Points, in no order, along strands that fork and pass close to each other.
Points whose rows are less than 73.3 apart are linked; no others are. Some points are linked to none.
z916: [ -8 -23 -10  -5   3  -3  -1  23   2 -11   7 -26   6   8  -2 -15   4 -11
   9   9  -4  20 -16  24  12 -18 -10  -6  -9   4 -13   1  -9  -4   9  -5
   0]
z585: [-17 -10   2   4 -10  -5  28  10 -13  14   6  17  11  -5 -12  -6  13  -1
  -3  17 -16   6  10   9  -4   2  34 -26 -16 -12  -5  14  -6  -3  17 -19
  -4]
z403: [  6  22  26 -19  28  16   6  -2 -10  10  15  -1 -19  -2 -16 -16 -21  13
  -4   6  -1 -20  11  18  -3 -33  -7  17  -1 -11   6  10  10 -10  10  19
  -9]
z242: [  5  52  11 -14  26   0   9  -4 -22  28  -6  13 -13 -12 -14  15 -26 -16
   2  -6  -5 -31   6  -7   9   1 -17 -30  -4   8  -1  -8  21 -11  26  25
 -16]
z423: [  1  -5  29  -5  16   8   8  15  -5  13   8  11 -16  -4 -10 -22   6 -26
   4   2 -18  -3   1 -16 -13  -3   3 -13 -20   5   0   4  -9  25  13   1
  -2]
z738: [ 15  20  28   6   8 -25  17   9 -14  10  17 -25   0 -16 -15  -4 -21 -15
   3  23 -14  -5   9 -24 -12  -3 -11  -5 -13   8  29 -30 -16  -4  38  21
 -21]
z636: [-14 -26 -20   3 -26  -1   0  13  17 -22  -9 -11  26  19  10  -2  11   3
 -11   0  -9   2  -6  27  -3  16 -11   3  27  -5  10  -5 -14  11   0 -13
   3]
z48: [ -8 -20  -2   5 -18   8 -16 -14   7   3  15 -19  22  26  21  -8   7 -23
   1 -24  -3  35   1   0 -18  -9 -10  19  -2  -1  12   4   1  20 -18 -23
  -2]
z573: [ 10 -15  11  17 -28 -10 -19  -3  17   3  13 -28  19  16  17 -25   6   1
   8 -11 -15  15   8 -22 -24  -4  -6  29  -5   4  30  -4  -8  22 -21 -15
   6]
z620: [-16 -13 -13 -12 -12  14 -34  -3  23  17  14 -20 -10  13  17  10  10 -10
  -3   1  11  18 -11 -10   6   3  -1  22  -9  -3   3  16  16   4 -14 -21
  14]
z988: [  6 -11  -7  17   5  -3  13  12  -2 -15 -15  31  -6 -13 -22   8   7  -3
 -11  14  11 -16  -5 -13 -15  34   7 -11  11  12  -7   1 -22   7   7  11
   1]
z707: [ -5 -16  -2 -11 -12  -5  37  13  -9  -7  -1  -2  38  -1   4 -15  14  -2
   9   1   3  -4  -9  31   9 -26  -6 -32  -1  -8   2 -13  -9  -4   1 -19
  -5]
z339: [  9  15  25  -1 -16  -6  45   2 -21  13   9  -4  24 -16 -11 -28  -5  -2
   0 -14 -10  -8  13  -3 -14 -30  11 -20 -17   4  29 -21  -2  -7   8   0
  -1]
z690: [-12  10  -1   0   2  13  -6 -26  -4   3  -3  17   9   5   1   9  -3 -10
  13 -34  -9  12  13  -5   7  -4  11  -4  -6  -1  -2  -2  11   7 -29 -17
  11]
z848: [ 13 -16  15 -19  -6   4  28   4 -23 -18  20  13   7  10  -7 -11  10   7
   1  -7   6  -9 -16  18   1 -21   4  -5  -5  -5 -10   8 -19   9   4   8
  -6]
z333: [ -4 -23  -9   0 -17   7   9  -6  -6 -34  -6  20   5  -1   7  -3  18  21
 -12   9  15  -9   1  23   3   5   5  -4  28 -25  -9  16  -5  -2   7   0
  -1]
z72: [  1 -16  -3  19  17 -18  11   2  -8   5  -1 -13  -2  13  -8  -2   4 -14
  12  16 -14   5  13 -23 -26  30  33  11  -8  13  -2  10 -42  10   0 -22
 -10]
z223: [-22  -3  -4 -27  22   6  -9  -4  -2  16  -1 -10  -1   7  15  19 -13 -21
   1  -3   1  14   3  33  25 -27 -35  -7  12 -18 -19  10  21 -19   1  -3
 -19]
z537: [  1  32  18  -4  41   5  -8  -1  -7  31   0   1 -15  -7 -23  29 -17  -3
  10  10  -6 -17  27 -13   0   7 -10 -34 -23  14  -8  -2   5 -15  16   9
 -17]
z261: [  6   7  10   2  21   7 -12   1   7   2   4  12 -18  -4 -10 -10  -7 -17
   8   3 -11 -14   9 -27 -10  20   2   2 -14   8  15  -4  -3  25  -4   2
  15]
z621: [ -5   4 -18 -10  16 -17  -3  11   0  -7   9   0 -26 -27   5  -2 -10   1
   0  10   5 -23 -11  -1   8  20 -12   0  19  -5  10   2   4 -21  16  13
  11]
z380: [-11 -15 -14 -28 -15   3 -17 -13  12   5  20 -13  -4  -1  14  20   7  -7
 -12 -10  23  14 -13  11   4 -11 -21  25  -6  -8  12  14  27 -12 -26  -5
  10]
z328: [ 17 -13  -6  16 -33 -22  -2   7   6  -5   8  -3  30  20  10 -28  12  25
  15 -22  -9  11 -15  -3 -12   2 -17  16   0   1  21 -16 -16  16 -19 -14
   4]
z310: [ 12  14   0 -25  -5  18 -21 -11  17   9  11 -32 -13   4   1  10  -7   4
   8  -5  -3  -8   4   2   2 -15 -16  19 -10   6  18  -9  15  -2 -29   4
   9]
z439: [  3  19  -4   4   1   4  -1 -33  -2   2  18  -5  11   3   7   7 -17   9
   3 -35  -6   1   9  -8  -7  -4  11  12  -8   7  18 -12   2   0 -24  -1
  12]
z290: [-28   6 -17  -8  34   2 -18   1   3   8   7  -7 -13   3   9  11 -18 -21
  12   6 -18  -5  19  -6  12  15   8  -6  16 -12  -4   9  -8 -15   6 -24
   3]
z592: [  7  15   3 -20  17  13 -12  -5   6   3   8  10 -25 -11 -19  -3 -15  -4
  13   3  -1 -32   3  -2  10  -1 -13   4  -9  -2   3   9  19   9 -11  12
  15]
z31: [ -5   3 -30 -12 -19   3 -30 -16  19  -3   3 -19   0  15  -4  19  -3  15
   7 -19 -15  -7   1   7   4  15  -8  15   2  10   8   1  11   4 -28  -3
   9]
z518: [  7 -15  -5  -1 -21  -7  13  -2 -16 -29   7  20  20  15  -9 -11  11  10
  10 -22  -3   0 -19  15   5  -4  -1   4   2  -1  -8   3 -14   9 -14   1
   2]
z185: [ -8  14 -22 -14   3   0 -16  -8   6  -3  -4   9 -20 -28  -2  12  -7   5
   4  -2   7 -28   4   1  15  14  -4  -4   7  -4   5  13  29 -18 -15   5
  24]
z297: [  9  -1   8   1 -21  16  -8 -22  10  -5  -1  -1   4  -7 -14  16  10   5
  -1   7   7  13   5  14  10 -27  -1  20 -26   1  -7  10  29   2 -30   7
  -4]
z458: [ 13  -3 -10  22 -17  -9  -9  -5  13 -11   0  32  -2 -15 -18   8   6  10
  -8   0   3 -15  -7 -18 -10  30  -7  14   3  11   5   1   1   9  -8  17
   4]
z69: [ -9 -20 -31 -20 -13   2  -7  18  -1 -21 -16  -1 -12  -1  22  -6  19   5
 -17  -3  29  11 -22  24   8  -8 -20   4  26 -12 -14  20  17 -17  -6   7
  11]
z681: [ -2  -8 -27  17 -23 -18 -34 -11  22   2  -1 -11   9  30   4   8  -2  22
   7 -26 -18  10  -6  -2  -7  26  -8  33   7  12  -2   3   0  11 -15 -10
 -11]
z34: [ -5  14   6 -26   9   8  14 -15 -22   6  23   8  -2   1 -21   6 -19 -15
   3 -24 -22 -18   6   4   0 -13   4  -4  -4   0   0   5  -1  -1   4   6
  -8]
z60: [-20  -7 -27  13  -5  -6   9   1   8  -8 -24  -1  17 -14   1  15  -3 -20
 -15  -8   1   8  -1  16  12   2   2  -8  15   8 -11  -5   3 -13  -6  -6
   7]
z136: [ 11   4  -4  27 -24 -11 -20  -8  10   4   9  20  10  11  -8   3   1  22
   0 -22 -19  -3  -4 -12 -16  22  -9  24   2   9   0  -5   1  15  -8   6
 -12]
z628: [  9  32  16  -5   4 -15   6   0  -6   3  16 -27 -14 -16  -6  -5 -29 -17
   9  19  -5  -7   8 -19   1  -4 -13  19  -2  -8  45 -34   9  -7  23  14
  -4]
z89: [-12 -15 -14  27 -12 -12   3  -6  -1 -12 -22   1  32  18  -7  16  -2  19
  -4  -2  -5  11  27  12 -16  21  29  -7   8   2  -6   0 -29  14  -2 -18
  -3]
z248: [ 10  -7   0  14 -10  -5 -17 -21  14  21  10   3  -2  28   2  -9   8   2
  22 -20 -15  23 -13 -35  -7   6  -4  30 -22  11 -12   3  -2  19 -28 -11
  -9]
z746: [ 14   0   0   9 -26   3 -26 -16  30  18 -27 -32  -2  13  -2  -3   7   0
  21  -5 -28  23  13 -10 -16  -5 -18  16  -4  12   8 -21  12  22 -37  -6
  -9]
z606: [-12   0   1  -9   8  18  -2 -11 -12  -4  -8  40  -2   5  12   5   5 -12
  -2 -24  14  14  -6   0  14 -10   6  -1   6 -14 -23  16  16   7 -16  -6
  12]
z156: [-26   4 -12  -7  23  20 -22   4  -1   4  -9  11 -10  13  -6  20 -14 -10
   0  11  -5   1  20  -2  20   3  24 -23   1  -3 -35  16   1   1  14 -10
   2]
z195: [  3  -8  15 -19   9   8  11  -3 -20  -3  23  11 -12   4 -15  11   1  -4
  -6  -5  -3  -9 -11   8   3 -14  14  -4 -12   5 -27  20  -7   5  16  20
 -14]
z259: [  0 -18   0  34  -9 -24 -11 -15  15  18 -15  -6   2  29  -4 -17   6   3
  20  -6 -16  27   6 -33 -16  17  22  28 -19  12 -16  15 -19  25  -8 -26
 -13]
z650: [ -1 -14 -17   2  -2  -4  23  -7 -19 -30   4  14  -6 -21  -1  -5  14  26
  -3  15  15 -18   6  12   3   5  14 -18  10 -14 -17  20  -7 -25  16  10
  -5]
z974: [ -4  10  22 -10  15  10   7  14 -10   4  20  -3  -5  -2   7 -30  -3  18
  -1  14  -1   1  12  28  -1 -35  -1   3  -7 -25   7  14  10 -12  12  -2
   3]
z367: [ -5 -11  29  11  22 -20   2  23   8  13  20 -13   7 -20   2 -20   1  -5
  15  15   7   3  -4 -10  12  -8 -20 -17 -15  -8  15  -3 -13 -11  31 -10
   5]
z492: [  5  -7 -16  21 -20 -13 -16 -25  18  15 -24  16   7  14 -28  16   4  13
  25 -23  -8  14  -4  -7  13  15  -8  17 -15  12 -29  -5  14   3 -31 -13
 -18]
z584: [ 14   8  13  -3  20  21 -22  -8  13  -5  -1  -9 -28   4  26  11  11  -1
  -6   0   9  -6   3 -10  -9  12   3  29  17  -3  11   5   0   7 -15   0
   4]
z876: [ 31  35  18  10 -16   8  -6   3  14   0 -14  10  -1   1   0 -16  -2  22
 -15   4 -22  -8  12 -31 -19 -10 -10  31  -2  -1  30 -24  18   8 -20  24
  13]
z847: [ -7 -18  -2   5 -25   4 -33 -22   7 -25   9  -2   1  25  10  13  11  24
  -8   4   9  17   5   4   6  16  19  33   5 -16   7  22  11  -1  -4 -16
   3]
z663: [-16 -22  -1  -3   3  13 -23  -5   4 -18   2   3 -14  -1  15   7   0  10
 -17  16  40   9  -8  -4  23   4  23   0   2 -13 -16  25  12  -8  22  -3
  22]
z321: [ 15  -7  16  -9  -4  -2   9   8   2 -12  20 -22   6 -18  -1  -3  -8  -2
  -9  11   5 -12  -4  25  -4 -22 -23  12   4  -2  22 -10  -5   1   7  18
  -6]
z131: [-13  -4  -6  -1  28  -4   6   5 -18   8 -13   7  -8   1 -21  25  -7 -22
   5   5 -11   6  22 -17 -16  25  29 -11   0  10 -12   3 -22  -1  -2 -18
  -7]
z326: [-18   2  18   4  12   3   3  19  -4  11   3   3  -4 -15  -4 -13   4  -4
   2  25 -10  10  17  24   5 -15   6 -19 -13 -17  -3  13  10  -5  23 -11
  -1]
z430: [ -3   3  10  -4  28   7   4 -11 -12   1  -9   1 -11  11   9  11  -1 -37
   6 -19 -14   7   4 -14  -5  14  15   4  16   4  -5  -7 -22  12  -8 -15
 -10]
z823: [-27 -19 -28  -1 -12  -4   3  16   2 -26 -20  -5  18  -6   9   3  -2  -2
 -18  14  26   6  -2  27  38 -15   4 -17  11 -10 -26  22  17 -33  13  -7
   9]
z872: [  6  -7  17   4  24  17  -7  -9  -4 -21  -5  22 -21   1   3  12   8   0
  -7   2  16  -5   6  -5  -5  14  16  12  11  -6 -11  14 -11  12  -3   7
  -1]
z50: [ -5  -2 -34 -26 -13   9 -20  -3  -3  -6 -11  15 -27   1  23  -1  20  14
  -7 -19  20   4 -17   4   2   3 -26  11  29 -18 -10  23  31 -15 -26   6
  13]
z568: [ 34  18  15   4  -3 -14  12 -23  -5  15 -11  -4  -7   4 -23  12 -15  -4
   6  -5 -25  -3  13 -47 -25   6   9   9 -24  28   7 -28 -12  23 -17  26
 -15]
z475: [-20  -3 -32  13 -17  15 -33   2  27   1 -16  -4  -4  19   8  16   8  19
 -19  -3   7  12  -4  -4   5  21  16   7  13   5 -20  12  12   1  -2  -7
  15]
z577: [-19 -31 -15  17 -16   1  10   4  11 -14 -17 -10  33  29   2  -1   3  -2
 -11   2   0  16   3  13   5   8  21  -7  17  -3 -14  -4 -29  12   6 -25
  -1]
z744: [  0   9 -14  10 -13   3  -1 -21   1 -11   4  18  -2 -11  12   6  14  27
  -8 -16   3   3   0   4  -4   5   4  15   8  -9   4   8  18 -19 -21   6
   5]
z934: [ 13  -6   7  10 -21   1  18   4   2   7  14   7  27  27  15 -25  20  25
   3  -8  -8   0 -11  -6 -19   1   8  -4   1  -1   6 -10 -27  21  -3 -13
  -4]
z758: [-18 -29 -21  12 -20   8  12   5   9 -27 -25   5   7   6   2   1  14   9
 -25  23  29  13  -5  13  19   7  17  -6  26 -20 -23  12  -2 -21  14 -16
   6]
z697: [ 27  17   9  25 -35 -18 -15  -2  13   3   1   6  23   8  -9 -14  -9  36
  -1 -18 -28  -2  10 -23 -18  -8 -16  35  -7   7  20 -22   9  11 -18  14
  -2]
z682: [ 10  18   7  -4  -4  -4  42  10 -17   7   7  24  11 -19  15 -18   6   9
 -13  -3   8 -28 -17   8  -7  -5  -4 -28  10  -2   8 -10  -6  -5  17  14
  -2]
z619: [ 14  -5  10  25 -21 -11  14  -1   3   5  11  39  15   7  -2 -16  18  38
 -11   0  -3  -6  -3 -27 -12  10  19  -4 -31   6  -5   6  -6   8  -2   9
   3]
z783: [ -5 -25 -19  16 -11   1  -3   7  13 -15   3  12  -5  12   3 -17  15  34
  -3  26  20  -6  -9 -16   7  28  30  -6  -2  -6 -10  15 -14  -4  15 -11
  22]
z360: [ -9 -22  14   0  10   2  18  21  -2  10   5  21   4  -1  -4  -8   6 -25
  -9  -4   7  -9 -18 -12   2   8   5 -28  -4   6 -15   3 -23  20  28  -4
   4]
z564: [ -1 -12  18  13   5  19  -8  -4   3  -5  -9  15  -5  18   2   5  15 -19
  -2  -6   0  20  -3 -10  -6  10  16  17   4  -2 -14   9 -10  28  -5 -12
  -5]
z373: [-26 -42 -21   0  -9   0  11  -4   7 -36 -11  -1  24  21  20   7   1  -3
 -23   0  21  18   0  12  25   2  12   4  28 -18 -10   5 -15 -19   0 -22
   6]
z516: [  0  36  13  -6  16 -10  11  17 -28  15 -11   9   0 -17 -16  -5 -15 -27
   8 -18 -17 -18  11  -8   3  -4  -2 -44 -14  17   5  -8  13  -1  26  15
  -3]
z214: [ -9   7  26   9  28 -28   9  26 -15   1 -12  -1  14 -19  -8 -10  -3  -9
  20   2   5  -2   1  13  26  -9 -28 -31   9 -11   7  -1  -7 -15  32  -3
  -1]
z246: [ 16  14  19   6  16 -12  27  20 -16   1   2   8   2 -23 -12  -2  -5  12
  -5  37   4 -23  19  -4 -23  12   5 -21  -2  -1  25 -19 -20  -8  23   6
  -9]
z252: [  9  -8   1  14   0 -16   9   2   7  -8  -6 -16   1 -12   4  -9   0 -16
   9   3  -4  10  -7 -14  -5  16   6  14   4   6  25 -22 -20   9  -8  -8
   8]
z509: [  9   2  -5   4  -4  19 -22  -8  33  27 -27 -31 -15   3  -4   6   0 -17
  18   1  -9  10   2 -17  -3   3 -13  -6  -7  23  -5 -26   6  20 -23  -2
   2]
z303: [ 19  37  -1   3  -8   3  18 -22  -7  14 -12  13 -10  -9 -13   6   1  -3
   7  -6 -20  -3  -3  -9  -4   0   0   5  -9  12   6 -23  15  -1 -23  15
 -12]
z256: [-11  22  12 -17  13 -15  17   8 -31  11  20   8  12 -13 -14  -9 -26 -20
   7 -25 -16 -23   6   2  11 -18 -13 -27  -1   0   6   2   3  -8  31  10
  -2]
z821: [ -4   4 -24  -6 -13  15 -24  16  14   0 -23 -16  -1   5  -3  -5   7 -11
  14 -10  -4  16  -6  17   6 -14 -18  -7  -6  13  -9  -2  23   9 -26  -4
  19]
z110: [ -2  -1  17   6 -16  17   0  -8  -5  -4   1   6  12   3 -10   1   8   2
  -6   3  -5  17  14  18  -1 -21  19  -1 -22  -1  -7   8  12  17  -5   0
  -1]
z456: [  0  19 -21 -10   5   7  -9  -4  -3 -10  -2   1 -10   2  17   7  -8  -8
   0 -19 -10  -6 -15   3   0  12  -7   3  27   5   4 -13  -3   6  -8  11
   7]
z494: [ -9  18   8  10  24 -13   2  16 -16   4  -2  -4   3 -27 -17  15 -16  -5
   1  27  -5  -5  30  13 -12  10  -4 -19   6  -3  18  -6  -7 -15  25  -2
  -9]
z391: [  7  38 -10 -14  18  10  -2  -9  -7  11 -12   6 -17  -7   4  17 -19 -20
   8  -8  -4 -19  -8  -5  11  12 -11 -20  11  11  -6 -25  11   3   3  17
  -2]
z202: [ 17  -3   6  12  14 -12  19  18 -13  -3  -6  10   3  -8 -15   3  -5  -2
  -2  27   3 -17  10 -22 -31  33  11 -17  -4  17  17 -20 -38  15  15   5
  -4]
z192: [  5   4 -15  26  -8 -11  -1  -6  -1   1 -27  25   9   9 -13   0  11  12
  12 -34  -2  16 -13 -14   6   6  10   2 -16  23 -29   1   5   5 -24   1
   1]
z472: [  7  -3   4 -13 -14   4   4 -11   2   0  16  -8  11 -20   5   6  -2  -7
 -11  -5  22  12  -5  20   0 -39 -22  21 -14  -5  15   7  31 -12 -27  10
   3]
z338: [-20   5   5  -8  16  -2 -13  11   0  19   0   0   2 -20  22  10 -10  -7
 -17  -2  20   0  -2  32  13 -21 -30 -10  20 -17 -10  18  31 -11  18  10
   0]
z336: [ 26  18  27   1   0 -12  24   6  -2   1   7  -6   9 -15 -17 -17 -26  -3
 -13  30 -17 -20  18 -44 -18 -16   1   5 -22   5  34 -34  -9   0  18  28
   4]
z646: [-11 -10  -8 -21  19  15 -23  -6   1   2   8  10 -31   0  18   4  -3   4
  -1   9  26   0 -13   1  23  -3  -1   2   3 -16 -25  29  24 -11   6   3
  12]
z800: [  0   4  23 -17  37 -11  18  -4 -28  -4   2  13 -13 -10   7   9 -13 -30
   0 -19   2  -5  -5  -3   7   5   1  -2  21  -8   2  -6 -16  -4  11   3
 -12]
z859: [  0 -13  -1  -6   5 -17   4  28  14  -4   4 -12  -5 -25  21 -12   8  12
  -4  13  28 -21 -20  -1  10  12 -14  -9  16 -11  24  -9  -9 -16  16  -5
  21]
z609: [  2 -16 -10  23  -3  -5 -14  -5   9  -6   7   0  -8  16 -12   3   7  10
   6  30  -9   4  10 -16 -18  33  27  30  -5   2  -3  22 -20  10  -2 -14
  -8]
z159: [  1 -11  -9   6  -4 -11  16  -4   5  12   4 -11  -5  -8 -21   4   5 -16
   4   8 -25  14 -13   2  -8  -1   8   5 -16  17 -12  -3 -10   3  -4   5
 -18]
z637: [  4  15  17   9 -10   6  21   4 -10   9  -8   4  12 -13  -3 -16  10  -2
  -4  -8 -19  11  14  11 -15 -23  12 -16 -15   6   9 -11   7   7  -8   1
  -1]
z414: [ 15  -1  15   3 -23  -1  41   4  -5  10  10  31  22   2  -8 -13  23  22
  -7  -1  -4 -24 -11  -6 -14   1  11 -22  -6  -2   8  -6 -17  12   4   0
  -6]
z962: [-21 -11   5   5  29 -12  -8  16 -21  -6  -4  -7  11 -11 -25  21 -24 -25
  11  14   1  -1  35  -5 -11  15   6 -22   5   5   3  -3 -29  -4  18 -20
  -2]
z426: [ -2  -9  -8   7 -13  -3  19   8 -14  -9 -11  40   2   6 -20   6  18   5
  -9  -9  -4  -7 -10  -5  -3  20  21 -14   5   7 -30  14 -15   6   8   9
  -7]
z231: [ -9  -7  -3  22 -22   2  -7 -11   2 -15  -3   3  25   1  -8  12   5  23
  -7  10   0   9  30  21  -6   6  29   1  -9  -7   6   7   2   7  -4 -11
   6]
z605: [ -4 -13 -24 -20  -3  25 -25 -27  16  -4  -3 -16 -27  26   8  23   7  13
   8  12  12   6  -6   3  22  14   7  14   4  -8 -26  15   9 -18 -19 -10
  -3]
z870: [  3  19  -3  -6  -9 -14  -2  23   2  -5  -3 -25  -3 -21  29  -4  -2   5
  -8   1  12  -7 -10   8   3   3  -9  -3  15   0  38 -28   6  -8   8   6
  21]
z582: [  1 -18 -18  22 -24 -21   0   3  -3 -13 -14  13  19  32 -13 -17  10  27
  15 -20  -9  22 -16   4   6   6  12   8  -7   8 -28   4 -15  12  -8  -8
  -4]
z281: [ -1  22   4 -16  19  10  -1 -25  -1   8  18 -16  -7 -10  12  13 -24  -4
   0 -15   6  -7   6   7   4 -14 -10  12   4  -8  22 -11  14 -23 -11   0
   2]
z653: [ 15  32  15  -6   6  -7  29   4 -28   1  -1  16   8 -29  11 -19 -14  -5
 -12 -10  21 -25 -12  13   3 -20 -17 -10   6   1  10  -3  19  -9  14  29
  -1]
z358: [ 10   1   6  13 -13  -8  -2 -10   9  11 -17 -23  -2   6  -4 -26   2  -7
  19  -7 -34  23  12 -15 -27  -9   7  -1  -9  19   5 -17  -7  26 -18   1
  -7]
z986: [ -7 -15 -21 -33   1   3 -18  17   5   3   8 -20 -13   7  19   7   6 -12
  -9   2  26  20 -23  24   4 -16 -31  13   6  -7  -5  16  18 -14  -7   3
   3]
z753: [  7  28  13 -23  -2 -21  -8  14  -5  -3   1 -33 -21 -16  14  -3 -16 -10
   1   7  12  -6  -6   0  11  -5 -23  23  10 -11  49 -30  23  -5  14  13
  10]
z756: [-19   7  26  12  19 -11   4  19  -9  15  -7   5  14 -23  -3   4   0  -9
  -4   6   8   3   6  25  19 -20 -15 -27   1 -11 -15  20  12 -14  34   5
 -11]
z254: [ 17   7 -11   0 -17  -5   2  29   6   1  -3  -7   4  -7  20 -25  14  10
   2   1   1  10 -20   1  -9 -10 -16   1  -2   5  19 -17   1   3 -16   6
  22]
z849: [ 13  18  24  -9   8  26  18 -13  -4   4  16  12  -6   1 -13 -16 -15  12
 -17  -6  -4 -17   9  -8 -19 -26   7  31  -3  -1  18   3  -5  -4  -1  19
  -4]
z53: [  2  18  -3 -17  23  -6  -4 -19  -9 -14  -1 -20 -20 -23  17  23 -17   7
  -5  -7  17 -16   6  18  12  -4 -14   7  29 -12  15  -7  19 -35   4  17
  -7]
z199: [-18  -9  -4 -14  17  11 -30  -1  15   8  14 -35 -13  11  17   7  -3 -26
   9   7  -5   1   4   2   8   4  -4  18   5  -6   8  13   3  -3  -1 -27
   2]
z393: [ -8  17   8  -4  33  11 -19   1   6  25  17 -13 -18   0 -12  21 -10  -1
   8  18 -11  -8   9   4   7   1 -11 -14  -9   2 -18  10   0 -11  22   5
 -19]
z694: [  8 -15  -6  23  -1  -2   1  -5   1 -19   1  30  -3   4  -2  -5  14  38
  -9  13  19  -5   2 -25  -2  20  33 -10 -25   7 -14  14  -8  -2   5  12
  12]
z766: [ -3  -4  -3  12   9  28 -18  -9  27  19 -21 -20 -15  24   2   7   9 -25
   9   1  -7  19  -1 -13  -4  12   6  10   3  13 -22  -4  -4  19 -15 -21
  -9]
z289: [-12  -4  -5   2   2  19 -17  -8  -6  -5  -1   9  -4  12  -1   8  -6   5
  -9  14  15  20  -8  -4  24  -5  35 -16 -20   9 -33  18  11   1  20   0
  14]
z7: [ -5   0  -1  -7   4  11  -2  11  -3 -13   4   8   5  -4  22  -5  -2   0
 -13  -8   8 -13  -3  21   0  -2  -4 -11  26 -11   0   3  -8  10  10   5
  15]
z168: [ 11  40  11  -5  22 -15   5  -3 -23  -8  -6 -10  -7 -24   5   5 -20   1
   3  -5  18 -16  -1  18  18 -17 -24  -3  14  -3  10  -9  24 -27  16  29
 -10]
z702: [  2   4 -21 -11  19  16  -8 -10  14  13   3  -2 -33   0   6   9   6   9
  12  10   8   1 -19  -8  18   2  -1  -2 -14   5 -31   8  13 -24 -15   4
   0]
z695: [  7  -7  -6   9 -12   9 -17 -33  15  21   4  17 -10  29 -14  16   7  13
  15  -2  -7  12  -7 -25   5  19  11  19 -22   8 -33  10   2  11 -19  -7
 -16]
z647: [ 20   9  21   7 -14 -12  18  -4  -4  25 -20 -17  -7  -1 -11 -15   1 -15
   3  -9 -35  14  12 -33 -35 -10  12 -17 -17  29   5 -28  -6  26  -2  20
 -17]
z473: [-17  -8 -15 -22  14  16 -13  -6  15  17   4 -30  -9  15   4  11  -6 -30
  17   2 -15  15  -2  15  16  -8 -22  -4  -1  -3 -16  -2   8 -11 -10 -19
 -14]
z484: [ -5 -17  12  -6   5  -7   4  16   0  -3  14 -30  17  -7   8  -2  -3 -16
  -2   3   7  11 -10  34   6 -26 -37  -8   2  -4   9  -6  -4  -6  20   1
 -12]
z561: [ -9 -41 -26 -26 -28   6   3  17   5 -21  -2  -5  12  20  25 -11  22  16
 -14  18  47   8 -30  20  14  -8 -15  -8  25 -23  -8  13   2 -13  10 -16
   9]
z898: [ 25  25  -3  -3  -3   1  -1  22   5  -4 -17   3 -21 -24   9 -17  12  11
   0  14   0  -5 -12  -2   0 -15 -16   8  -6   8  10  -5  27  -6 -22  25
  15]
z808: [ -9 -27   7   2   7  -5   1  10   9 -15  16 -21  18  -7  -2   8  -4  -2
  -1  27   9 -13  15  18  -1  10   5  -4   6 -12  16   0 -25  -1  20 -20
  -1]
z542: [ -3 -18  -6   4 -12   6  26  17  -4  -3  -5  26  17   7   1  -7  17   1
 -12  -7  17  -8 -32  -2   7   1   8 -28   6  10 -32   2 -20  10  14   1
   3]
z971: [-14 -20 -10  -3 -11  -6  15  16   4 -13  -1  -7  26 -11  15  -4  12  13
  -5  20  25  -6  -7  38  21 -18  -5 -25   6 -17  -6   7   6 -23  16 -15
   1]
z62: [ 15  19  13  -1  19  -5  12 -13 -18  10   8 -14  -7   3 -12  16 -18 -13
   1 -11 -16  -7  16 -22 -26  12  20  -1  -9  21  13 -18 -22  11   3  10
 -14]
z56: [ 30   6  25  -2   2   1  22   5  -2 -10  14   0  -8  -9   2 -17   1   6
 -10  17  -6 -12  -5  -9 -15  -9  -3  25   4  -5  22 -12 -15   4  -3  19
  -5]

A fork is a point with three links, a tip a point with one. Leave the first point through the second and follow the links. Name the first fork or tip that comes.
z34; z195: z259
z426; z542: z870
z259; z248: z242

Follow the links from the first point to the second, and from the first to the third. Name the last point that the two ways share.
z577; z50; z290: z380
z289; z339; z242: z110
z619; z876; z606: z281
z971; z248; z50: z758
z702; z582; z974: z199
z609; z859; z414: z988
z653; z542; z584: z988
